Each row is a point on a tangle of strands that fork and nearly touch. The rows are in no order.
Points whose rows are less than 92.5 apart are linked; no others are.
J_9: [-10  33 -24  53 -51 -24  29  30  -3  19   8 -16 -33  35  -1 -30  23 -39
 -48   8  46  -2   8 -13  -2]
J_394: [ 63   1  19  -6 -25 -25  -5   3 -46  25  24  -6  17  22 -22  41 -10  -7
 -24 -19 -42 -18 -33  42 -16]
J_344: [-21  -3 -12 -32  30  -8   3 -16 -14   5 -13   6  44  -7   0  25 -11  -2
  44  -7 -57  -6  14  20 -10]
J_402: [ -7 -18   7 -29  38  30 -18  -2  25  -4  -5  20  28 -25  36 -18 -25  -3
  67  33  36 -12  54 -20   2]
J_685: [  8 -27 -59 -32   0  29  17   5   9 -33 -21 -41   4 -24 -18  16   0  12
 -42  13 -19   5 -45   2 -18]
J_861: [-23   3 -35 -32  13  31  24 -36  15 -13   4   6  41   3   3   9  24  -9
  -4   3  -6  23  16  18   3]
J_238: [ 16 -31 -53 -54  10  52  -8 -16  -4 -23 -24 -25  27 -58  -2  27   1  10
 -33   5 -26  26 -41  40 -23]
J_44: [ 35 -23 -30  39 -27  12  36  17   2  28  12   4 -73  21  -7  -9 -11  -1
 -39  18  21 -41 -16 -28  -1]
J_811: [ 47  11 -18  34 -29 -69   6  -2 -20  29   9   6 -28 -23 -34 -15 -11 -19
  24  33  14 -23   7  48  17]
J_221: [ -6  -3  -2  22 -22   4  16  -4   8   3  -7 -36  -4  -5   1 -47  67  31
 -85 -14  27  66  -9 -62 -23]
J_759: [-60  56  35  20   5 -22  -5  45 -10  -7 -24 -19  16  37  -9  11  12 -31
  17 -10 -35 -13 -12   2  -6]
J_34: [ -5 -12 -12 -14  18 -15  16  20  -3  -2  13  -2  24  29 -19  16 -13  -3
  16   7 -10 -22   2  -8  -2]
J_108: [ 28   5  -5  46 -18 -63 -27 -38 -31  28  -6  21 -32 -79 -31 -46   3  -5
   4   3  18  32   4  54  24]
J_58: [  5   3 -14 -71  25  23   1  10  27 -24 -21  20  24 -14  29  32 -22  15
  86  -5 -27   7 -27  -8 -13]
J_280: [-45  23 -24  31 -24 -11  -6  13 -36  18 -36 -39  20  14 -25  -1  48  22
 -29 -27 -23  31 -31 -13 -30]
J_341: [ -9 -15 -22   1  -9  68  32 -59  33  -3  31  33 -26  -5  17 -25  32  -5
 -47  -6  13  19  30  17  18]
J_827: [-14  28  20 -19  14  -4  -1 -15 -12  15   5  21  35   0 -10  27  -5  -3
  46 -31 -77 -13   5  24 -12]
J_807: [-37  14  17 -15  -6   7  -8 -37  -7 -18 -18  -4  11  19 -13 -23  45  43
 -59 -41 -26  71 -33 -14 -13]
J_576: [-25  23   9  49  -2 -40  -8  15 -22  -1 -10  -8  24  -4 -10 -27  13 -44
   1  15  17  18  35  70  -3]
J_583: [ 13 -22 -29  35 -31  25  38   1  15  15  15 -15 -62   5 -10 -24  21  -4
 -66   3  12 -16 -10 -36  -8]
J_863: [  7  30 -37  50 -58 -16  30  35  -3  46   6 -12 -78  26   1 -25   2 -26
 -31   8  52 -17   0 -21  -3]
J_999: [-67  48 -10  29 -11 -15  -4  31 -34   8 -43 -40  18  30 -25  12  33  -4
  -2  -7 -31   5 -28  -9 -13]
J_433: [ 11 -23 -21  -7  12  39  29  -3  22 -14  30  31 -32  19   2 -11 -29   0
  -3  21  29 -32  16 -18  16]
J_210: [ 16 -27 -39  -6   5  37  31 -16  15  -6  19   3 -12   5 -11  -2  -6  -2
 -39  14   6 -21   3  -3   8]
J_778: [ 12  17   7  28 -11 -59  -1  14 -10   5   2   3  -5 -13 -12 -32 -15 -50
  28  32  23  -9  30  59   9]
J_885: [ -4  14  44 -48  12  -4 -33  38  23 -11  -2  10  12  12 -12  21 -23  16
  77 -42 -18 -31 -13 -47   0]
J_914: [-31  82   8 -17 -18  10   6  -4  33 -44   5  -1  -4   2 -22  15  -7  11
  -7 -16 -62 -17 -34 -36 -13]
J_414: [ -4 -41 -15  -2  27  48  29 -54   7  11  11  54 -53 -11  51  -5 -20 -18
  18   6  -5  -9  39  25  34]
J_949: [  9 -13  41 -59  19 -11 -38  15  19  13  -9  12  38   5  18  13 -17   3
  93 -32 -11 -18  19 -31  -5]
J_48: [-38 -16 -61  -5   1  22  18   0  18 -30 -28 -28   7 -17 -24  -5  23  14
 -31  19  -4  13 -18 -11  -5]
J_753: [ -3   0   9 -43   1  17 -24  37  42 -50   9 -13  29  -3   6  29 -14  20
  67 -21  44  -1  -8 -45   9]
J_454: [ 14   3  47  47  10 -18 -33  66  -2  14   0 -16  -1  11   7 -10 -25  -6
  49  26  64 -35  27 -16  -4]
J_115: [  5 -61  47  47  10 -25 -31  -1 -32  13 -15   0 -68 -11  43  19 -55  22
  60  20  34 -17  25   0  38]
J_544: [ 52 -13  -1  36 -14 -61 -18 -48 -32  33  -4  29 -21 -96 -15 -21 -15  17
 -12   4  -3  12   3  60  24]
J_631: [-73  44   0 -38   9  14  17  16  52 -59 -34 -17  22  21  26  19   9 -17
  -4  21   6  34  -7  -6  29]
J_352: [-54  50  -3  40 -33 -13   2  14 -11   6 -36 -59  13  36  14 -17  62 -18
 -72 -11  23  48  -4 -33  -2]
J_889: [-10   2  17  -4 -20  -4  -1 -14 -14  -7 -16 -25   7  24  -5 -33  54  37
 -77 -42  -9  64 -33 -40 -32]
J_901: [ 28  33  32   5 -43  -1   1 -13 -35  -3  26 -19  -6  41 -16   4   8   5
 -54 -50 -45   3 -42 -10 -27]
J_915: [ 37 -41 -17   9  -5  27  -5 -13 -14  18  16  -3   5 -25 -22 -12  20   9
 -68  -9   1  22  -9  20 -20]
J_632: [  26   -5  -30   46  -44  -15   25   31  -11   58   -2    5 -108   14
   -1   -2   -8   -7   -3   10   33  -22  -18   -4   12]
J_519: [-23 -10  36  28  50  34 -34  28  11 -15 -13  -7 -10 -13  22 -23 -29   3
  41  40  44 -21  41  -5  11]
J_294: [ 80  -7  -9  12 -17 -71   7  -9 -27  28  10  14   1 -27 -18  14 -25   2
   4  33  -9 -30   6  56  11]
J_937: [-28  -1 -18 -55  35   4   3   1  17 -18 -19   8  39  -8  12  23 -10   0
  64   7 -26   1   5  -1  -5]
J_107: [  0 -48  -6  27  23  -2   2 -18  -9  18 -10  36 -64 -23  21   1 -48   9
  23  23 -10 -25  30  14  31]
J_472: [ 21 -34  72  38  -2 -21 -48  -5  -8  15   4  -1 -50 -24  40   8 -61  16
  65  26  40 -30  49   1  21]
J_375: [-28  20   0  19 -11   2 -19 -11 -43   9 -24 -17  17   8 -40   4  28  38
 -22 -35 -55  28 -42   2 -26]
J_215: [  9  -8 -18 -43  17  35  34 -11  31 -19  29  28   7  19  19  -2 -13  -9
  21  23  29 -20  22 -17  13]
J_137: [ 29  23  22  -1 -28 -21  15   6 -23   6  34  -3   1  45 -17  34  -5 -13
 -15 -32 -47 -28 -32   7 -16]
J_639: [ 12  -9   4  -2  -4  32 -21  40  30 -44  27 -26  12  -2  -8  19 -13  18
  46   6  67 -23   4 -62  18]
J_776: [ 84 -18  -1   1 -23 -37  -7   3 -46  34  16  -1  17  -8 -21  36  -9  -5
 -29  12 -19 -20 -18  59  -5]
J_727: [ -7   1 -33 -22  -2  59  29 -64  17  -5  17  31  39  -5  19 -17  42  -5
 -24  -2  12  41  25  20   9]
J_833: [-45   2 -42 -20   0  26  28  -3  38 -50  -9 -13   4   5  -6  -5  13  -3
 -26  31  23  11  -2 -15  14]
J_758: [ 34 -17   9 -51  17   8  -8  27  20 -16  27   3  26  18  -1  35 -30  21
  46  -9  22 -28 -16 -42   1]
J_278: [-14 -24  -4  -8  17   2 -13 -33  -9  14   4  46  30  -1  -4 -40  41  24
 -49 -25  15  76  16  32 -24]
J_586: [ -1  27   0  -4 -36  -4  30 -28   0 -42  19 -41  -3  55   6   4  25 -13
 -63 -26 -20  17 -18 -50   2]
J_145: [  7 -63  31  21  18 -39  -6 -29 -27  20 -20  27 -60 -35  53  18 -74  31
  45  21   2 -26  29  12  39]
J_924: [-13  32  39 -37   7 -11  -4  31  22 -16  22  17   1  43  -4  24 -13  -8
  35 -37 -21 -34 -11 -49   1]
J_364: [ -7  -2 -35  30 -35  16  33  -4  13  -4   0 -38 -17   2  -6 -34  47   2
 -77  -2  19  20  -5 -47  -9]
J_700: [-41  48  -2 -47   2  10  12   2  37 -49  -7   4   2   9   2  28  -7  10
  23 -16 -44   0 -32 -18  -2]
J_579: [ -7 -35 -25  10   9  62  34 -59  23   8  26  46 -53 -12  31 -11  10 -14
 -16  -7  -4  10  31  26  30]
J_825: [ 38 -31  21 -49  25 -23 -15  -6  14  33   9  29  49  -5  34  12 -33   2
  78   6  -2 -25  38 -18  -8]
J_470: [ 30 -18  58  42   1 -17 -49  35   4  19  11  -7 -17 -19   9  -3 -43   8
  62  31  57 -41  48 -10   8]
J_10: [-14  -7  37  -5  44  40 -48  20  36 -13 -10 -20  31 -31  29 -16 -18   3
  59  24  55 -14  51 -15   0]
J_335: [-47  28 -12 -41   7  20  28 -13  35 -34  -1  -3  32  23  17  10  21 -21
   5   7   4  17  14  -1  19]
J_988: [  64  -35   12   40   -3  -41  -29  -38  -26   44    2   35  -56 -100
   -1   -5   -1   18  -29   -3   -4   25  -22   53   20]
J_204: [ 10  14  -3  36 -13 -63 -34 -17 -33  26  -9  22 -13 -52 -42 -69  24 -14
   1   0  44  56  -9  51   3]
J_109: [ 18 -15 -10 -44  25  42  13 -17  36  -5  14  42  23  -3  51 -16 -10 -16
  74  31  38 -13  36 -28   7]
J_671: [  6   5  61  19  28 -39 -33  74  11   5 -11 -18  30  27  14 -15 -12 -27
  44   6  35 -24  25   4 -18]
J_944: [ -1 -29 -21  24   0  14 -10 -30  -1  16   8  27   4 -30 -19 -31  33  19
 -49 -13  10  41  17  28 -12]
J_865: [-22  40  22  17 -15  -7 -11 -14 -32   5   7  10  24  12 -35  12   8  16
   9 -43 -64   6 -13  26 -21]
J_87: [-25  -8  12 -30  20   9 -20 -34 -19   4 -16  30  30  14  -9 -27  35  43
 -46 -38 -17  74 -17  20 -26]
J_826: [-25 -28   9  45  33   9 -15  16 -14   6 -26  18 -47 -12  16 -16 -38   4
  32  36  20 -22  36   5  18]
J_967: [ 36 -21  -1 -42  22  -8   8  20  -3   4  21   7  21  28 -11  33 -31   9
  28   9 -11 -40 -13 -11  -5]
J_369: [ -9  11  -2  47 -18 -50 -22  -8 -34   8  -4  15  17 -27 -30 -45  24 -18
  -4  -1  30  52  21  65  -1]
J_128: [  8 -19   6   9  16  22 -11  33  12 -14  23   1  -5   7 -13   3 -27  19
  37  20  53 -32  19 -45  15]
J_592: [ 35   5   3 -77  24  29  -1   5   7   0   2  14  22  -6  24  47 -25  -2
  51  -9 -52 -25 -40   2  -8]
J_689: [-27  28 -15  47 -52 -21  14  13 -13   8   0 -32   3  35  -1 -28  47 -25
 -59 -10  33  31   3  -8 -12]
J_162: [ 43 -35 -31   8  -5  25  12  -5  -9  18  16  -2  -8 -13 -19   3  -1  -1
 -59  13  -7 -21  -9  20  -6]
J_396: [-33  69  28  -2 -15 -16   4  20  12 -21  15   0 -10  39 -19  17  -2 -11
   0 -25 -50 -34 -23 -43  -7]
J_515: [  8 -23 -39 -29  18  22 -21 -12 -32  -5 -32 -29  32 -40 -21  37   0  20
 -20  -7 -54   9 -46  29 -16]
J_410: [ 52 -11  14 -64  21   5   7   3  -9  19  18  20  32  14  16  45 -25 -10
  32  -2 -38 -37 -11  11  -6]
J_798: [ 45 -64   7  44  12  17 -23 -31 -15  43   7  27 -60 -79   4  13  10  13
 -51  -7 -18  23 -16  40   4]
J_140: [-32  30  63   5  25 -41 -24  64   5   0 -18  -8  18  43   7   1  -5 -33
  46 -17  -9 -27   5  -4 -11]
J_31: [  0  -4 -21  -6 -17   9  34 -19   6 -19  29 -15  18  37  -9  -1  21 -12
 -49 -12  -3   4  -2  -7  -1]
J_712: [-68  34  -2   4  32  15  13  27  36 -40 -33 -35  26  26  11  -9  21 -30
 -35  41  26  14  -1   1  26]
J_654: [ 33 -25   7 -16  24 -32  -6  -9  -4  28   3  28  19 -24  22   4 -58   6
  48  36  -4 -36  57   3  -1]
J_239: [  9  41  10  -6 -36  10  12 -23  -9 -35  10 -43 -13  29  -4   8   9   4
 -53 -39 -54   1 -48 -43 -18]
J_307: [-10  10 -13 -40   6  13  19  -6   3 -21   6 -10  23  23  -9  32  -4  -1
   0 -15 -37 -10 -31  -5 -10]
J_670: [-71  50  -6  32  -4   2   9  25  10 -15 -47 -57  19  30  11 -11  46 -33
 -60  23  18  27 -15 -16  14]

A fork is a point with three links. Follow the links from the first point to the second and name the forks in between, in order.
J_914, J_472 => J_967
J_901, J_107 => J_210
J_238, J_341 => J_335

A fork is a point with three links, a tip a point with one. Leave the first point through the second and follow the links. Name the first fork or tip that comes.
J_145, J_107 => J_210
J_901, J_137 => J_798
J_654, J_825 => J_967
J_863, J_9 => J_335
J_307, J_700 => J_654

Follow the links from the first point to the second, and from the first to the third. Name the last point that the two ways share.
J_107, J_364, J_394 => J_210
J_402, J_988, J_863 => J_210
J_827, J_949, J_753 => J_967
J_914, J_344, J_128 => J_967
